A landscape with many valleys, sampled at points; each row gives a point and its height.
A ball rolls from a point to the lowest of its 2 nearest points, and stops where none of them is lower. Distance is the straight distance between rows; heights are no part of it.
J849: [125 134 147 135 181 159 116 140 139 132 128 174 143 111  81 139 153  86
 125 188]  (h 261)
J965: [163 127 174 135 134 173  83 120 124  95 151 154 121 108  79 143  89 132
 122 127]  (h 122)
J411: [155 132  82 112  97  45 162 143  90 180 102 119 120 129 180 128 114 118
  90 121]  (h 413)
J771: [110 129 169 111 155 147  95 175 148 135 146 126 108 148 124  90 117  98
 122  76]  (h 367)
J114: [116 117 111  93  71 118  99 155  93 105 183 109  92 154 202 106 115 129
 145  72]  (h 374)
J915: [127 109 143 127  85 106  92  81 128 160  99  72 104 148 154  95 101 180
 113  98]  (h 277)
J830: [103 160  87 135 139  79 179 182 138 139  85 137 146  95 141 105 153 121
 108 127]  (h 299)
J728: [116 125 174 100  98 123  79 109 144 163 112  95  88 126 169  91 118 134
 136  85]  (h 216)
J774: [188  82 164 182 117 169 143  99 169  76 110 156 128 107  99 153 142 156
 109 154]  (h 191)
J749: [134 104 101 161 104 140 162 111  86 114 149  87 128 145 138 163 136 168
 125 169]  (h 636)
J307: [ 96 175  84  90 102  88 165 141 161  92 104 156 143 139 113  66 128 146
  62 124]  (h 587)
J221: [146  94 157 107 205 193  74 124 128 162  98 159 142 118 102 172 109  64
 174 184]  (h 373)
J989: [114 108 146 142  76 111 117  56 135 134 136  93 124 153 148 109 151 171
 139 139]  (h 337)
J202: [165 118 146 165 158 192 130  97 177 102  98 179 130  70  83 155 131 141
 129 156]  (h 237)
J461: [127  89 167 134  95 134 112  84 147 141 168 137 148 144 127 156 187 113
 157 155]  (h 197)
J180: [125 123  96 132 119 121 129  57 167 139 128 133 153 135  90 158 140 133
 111 149]  (h 541)
J495: [112 134 113 139  92  92 170  64 170  81 154 150 151 161 121 119 178 134
 134 150]  (h 480)
J681: [ 85 128 160 131 155 153 107  92 172 176 107 114 130 159  75  75 125 137
  81 131]  (h 278)
J200: [184 156 118 138 117  97 124  46 127 101  71 155 116  78 140 135  82 177
 153 134]  (h 396)
J159: [ 78 124 124 118 135 154 128 168 110 139 170  90 109 161 174 111 149 124
 158  92]  (h 531)
J419: [ 88 142  99  90 159 113 143 142 165 160 157 145 142 159 106 151 177  46
 106 122]  (h 154)
J552: [115 102 111 120 139 130 118 112 129 168 130 115 151 138  92 168 128 102
 101 174]  (h 570)
J194: [166  69 148 162  97 155 139  73 168 114 154 142 133 144 110 178 165 132
 122 158]  (h 131)
J587: [103 122 167  92 137 132  93 144 142 158 143 130 113 135 155 121 163  69
 152 119]  (h 315)
J951: [151 123 163 136  88  85 107 152 167  81 163 170 143 138 139  89 150 116
 149  81]  (h 466)
J94: [118 122 144 131 172 153 133 205  70 134 156 129 126 132 147 158 154  70
 168 177]  (h 542)
J663: [143 136 132 130  82  93 129 104  84  65 163 143 130 130 184 117 153 144
 164 156]  (h 290)
J980: [ 94 146 116 107 156 125 147 108 188 161 145 165 159 166  65 105 171  78
  73 118]  (h 203)
J264: [120 123 118 122  58  67 144 137  99  81 148 123 131 170 162  71 122 157
  92 141]  (h 281)
J839: [132 106 121 118 121 134 138 163  79 142 170  95 135 139 162 185 137 116
 166 117]  (h 487)
J16: [163 150  99 136 133 137 119  71 111  94  83 154 132  64 106 147  86 170
 119 178]  (h 340)
J358: [135 137 122 104 147 123 109 122 119 177  79  84  99 102 139 147  80 137
 132  77]  (h 496)
J979: [105 128 145  94 165 177 112 164  76 156 143 116 115 144 176 173 139  72
 204 134]  (h 502)
J947: [107 160  98 156 129 133 190  87 160  62 164 162 149 168  86  93 161 156
 116 136]  (h 515)
J655: [136 136  86 121 170 157 131  98  96 179  72 106 124  81 140 195  90 143
 170 138]  (h 454)
J36: [108 140 139  91 150 133 103 158 145 149  98 105 102 139 109  83  82 110
  71 108]  (h 411)
J579: [124 108 143 127  93  44 145 155 136 174 102 137 157 131 154  88 166 109
  90 153]  (h 397)
J109: [149 122 113 157 152 149 165 140  89 161  91 119 131  86 143 179 128 143
 162 157]  (h 481)
J852: [131 140 132 128 116 125  99 117  75 141  87  91 100 104 135  98  62 179
  85 145]  (h 401)
J239: [124 161  72  99  86  59 172 104 160  99  85 124 135 147 129  96 102 161
  96 101]  (h 616)
J420: [163  88 151 134 175 161 120 149 121 148 111 174 151  95 106 194 134  62
 153 190]  (h 320)
J711: [151 145 133 137 110 146 124 130 102  47 179 163 132 108 139 147 146 128
 163 146]  (h 194)
J22: [125 145  97 103 111  87 137 112 136 135 119 121 121 108 167 141 144 123
 141 101]  (h 366)
J565: [128 105 182 129 104 117 102 144 145 143 161 157 149 126 156 129 198  92
 175 126]  (h 260)
J20: [162 111 128 144 160 177 121 132 136 117 131 128 121 117  54 167  75 130
  89 143]  (h 192)
J630: [108 160 101 152 121  98 172 188 110  84 124 149 142 109 145  80 147 146
 102 159]  (h 239)
J665: [118 131 104  92 114  86 137 182 142 154  84 104 103 124 143  80  78 117
  67  72]  (h 451)
J377: [159 132 133 153 114  80 146 141 104 142 108 173 148  87 160 110 153 117
 112 189]  (h 242)
J215: [100 179  74 125 118 111 173 137 148  44 148 165 148 163  97  69 118 163
  92 113]  (h 553)
J288: [133 132 100 114 129  92 145 141 162 127 153 155 156 125 107 176 160  85
 138 109]  (h 88)
J185: [124 154 126 104 158 103 125 177 183 121 143 179 149 117  98 124 152  58
 134  71]  (h 158)
J693: [123 141 115 111  91  79 129 154 137  91 143 155 125 121 179  92 141 122
 147  91]  (h 416)
J649: [143 116 105 140 138 131 138 168 126 120 167 112 138 150  93 148 103 131
 124  74]  (h 332)
J438: [132 137 123 147 164 189 122  87 130 121  91 162 136  66  92 146 117 145
 125 205]  (h 283)
J196: [124 128  98  85  65  65 123 136 128  70 162 125 124 177 153  91  92 134
  97  80]  (h 186)
J564: [ 79 143 106 111 126 120 137 114 149 154 129 103 121 146 132 122 151 117
 107 114]  (h 406)
J414: [114 125 143 128 127  76 145 210 153 149 100 148 139 115 145  66 149  96
 105 118]  (h 349)
J371: [100 141  68 126 158 150 150 107 120 162 108  69 117 120 120 184 115 152
 147 109]  (h 415)
J606: [119 123 138 140 135 132 135  98 191 160 134 136 151 171  46 109 138 124
  72 104]  (h 241)
J568: [141 126 120  97 126  93 126 165 114 172  90 105  89  99 183 109  96 111
 118  64]  (h 489)
J484: [109 141 149 153 117 175 139 129 108  88 172 145 128 127 151 128 178 147
 182 162]  (h 272)
J294: [117  98 147 172  80 106 143 121 146 109 156 110 146 174 150  87 168 163
 147 115]  (h 393)
J442: [112 125 150 175 130 141 141 126 164 150  88 112 137 136  73  79 113 174
  75 147]  (h 314)
J146: [ 95 145  74  69  97 110 145  98 170 127 146 112 116 160 139 120 133 115
  97  73]  (h 441)
J302: [144 164 119 149 138 145 133 104 149  83 108 128 122  99  91 124 100 179
 137 103]  (h 476)
J725: [162 159 126 119 135  84 120 127 116 135  90 177 131  66 150 124 124 120
 131 142]  (h 304)
J609: [180 133 128 114 140 120  92 110  80 175  73 112 106  88 137 147  47 151
 113 119]  (h 456)
J316: [156 157 148 110 178 126 109 161  86 144  90 181 122  64 158 141 109  83
 158 156]  (h 368)
J525: [ 78 150 147 152 135 174 132 113 123 115 168 141 128 146 127  92 179 138
 125 180]  (h 267)
J583: [105 161 138 135 152 160 109 118 140 118 131 149 125 116  93 104 137 127
 114 146]  (h 206)
J765: [163  66 126 161 124 154 151 101 121 178 106 105 138 115 132 210 124 144
 153 144]  (h 442)
J476: [131  97 105 139 111 142 131  82  99 139 148 124 148 120 130 184 149 135
 123 207]  (h 603)
J31: [109 130 165 154 146 146 100 127 125 154  70 105 114 104 110  75 100 167
  97 161]  (h 350)
J824: [145 125 120 106  80 116  93 135  92  56 197 125 113 164 154 115  88 152
 133  81]  (h 291)
J918: [164 124 178 119  93 147  72  83 120 101 143 140 118 103 125 142 107 149
 156 131]  (h 24)
J242: [ 79 133 136 143 177 188 129 153 109 148 152  94 107 177 120  86 134 137
 121 107]  (h 564)
J621: [146 104 164 146 168 199 100 132  88 143 115 104 111 125  86 148  70 149
 119 168]  (h 252)
J594: [132  99 123 175  83  90 185  89 151  83 122 117 145 158 131 106 143 173
 126 152]  (h 439)
J135: [144 133 159 102  89 119  68  68 120 118 131 112 102 121 171 122 113 151
 167  89]  (h 133)
J827: [141 149 119 139 106  63 154 170  78 109 123 152 126 101 199  79 148 138
 119 155]  (h 156)
J184: [114 125 152 120 173 190  87 110 118 174  98  88 109 130 112 151  89 135
 154 130]  (h 305)
J2: [152 113 159  91 182 145 101 192  97 157 120 118 116 141 149 179 120  48
 191 106]  (h 463)
J968: [137  93 147 116  86 104 100 159  87 128 183 101 129 156 165 135 126 116
 139 103]  (h 438)
J73: [115 120 119 115  89  75 140 162 101 153 120 102 129 153 146  93 117 133
  75 140]  (h 357)
J56: [182  59 164 191 126 149 150 138 148 152  98 119 130 111 107 178 123 149
 135 118]  (h 410)
J544: [138 150 144 104 160 102 120 197 150 134 106 149 121  86 137 117 128  83
 146  75]  (h 219)
J321: [112 130 113 104 144 138 124 177  65 126 174 107 125 143 147 159 129  96
 120 163]  (h 527)
J241: [127 157 110 111 168 142 125 178 132 123 137 122 119 107 117 151 100 111
 156  56]  (h 279)
J978: [147 144 105 153 132 157 153  77 161  89 150 133 144 136  77 158 135 152
 140 115]  (h 510)
J943: [142  80 140 175 140 142 157 177 130 157 135 101 141 136 100 153 136 133
 132 116]  (h 377)
J788: [143 153 130 136 107 112 119  43 168  82  81 126 127 111 114 111  96 185
 147 113]  (h 440)
J48: [138 115 165 102 204 190  87 149 124 157 130 132 127 164 105 178 128  54
 190 132]  (h 420)
J975: [105 154 115 139 139 180 131 109 119  93 186 122 126 150 138 133 163 153
 180  96]  (h 331)
J942: [ 88 157  76 144 144 160 161 121 108 113 152  89 115 142 132 154 144 161
 145 113]  (h 379)
J887: [ 81 118 125 150 161 155 147 151 118 164 140  77 132 183  92 101 121 136
  76 151]  (h 590)

Call two points neighbours if one is among the 2 nearest of the other. Go from one point of each pair to the other, from neighbour to neighbour, staying as low as possible. Name the highest point that can't be avoided.
J194 and J918 | J358
J196 and J827 | J579
J194 and J22 | J951
J711 and J583 | J484
J827 and J288 | J316

For each start below, name the point where the ball stops.
J476 | J194
J94 | J583
J307 | J918
J242 | J196
J358 | J288
J109 | J288
J568 | J194
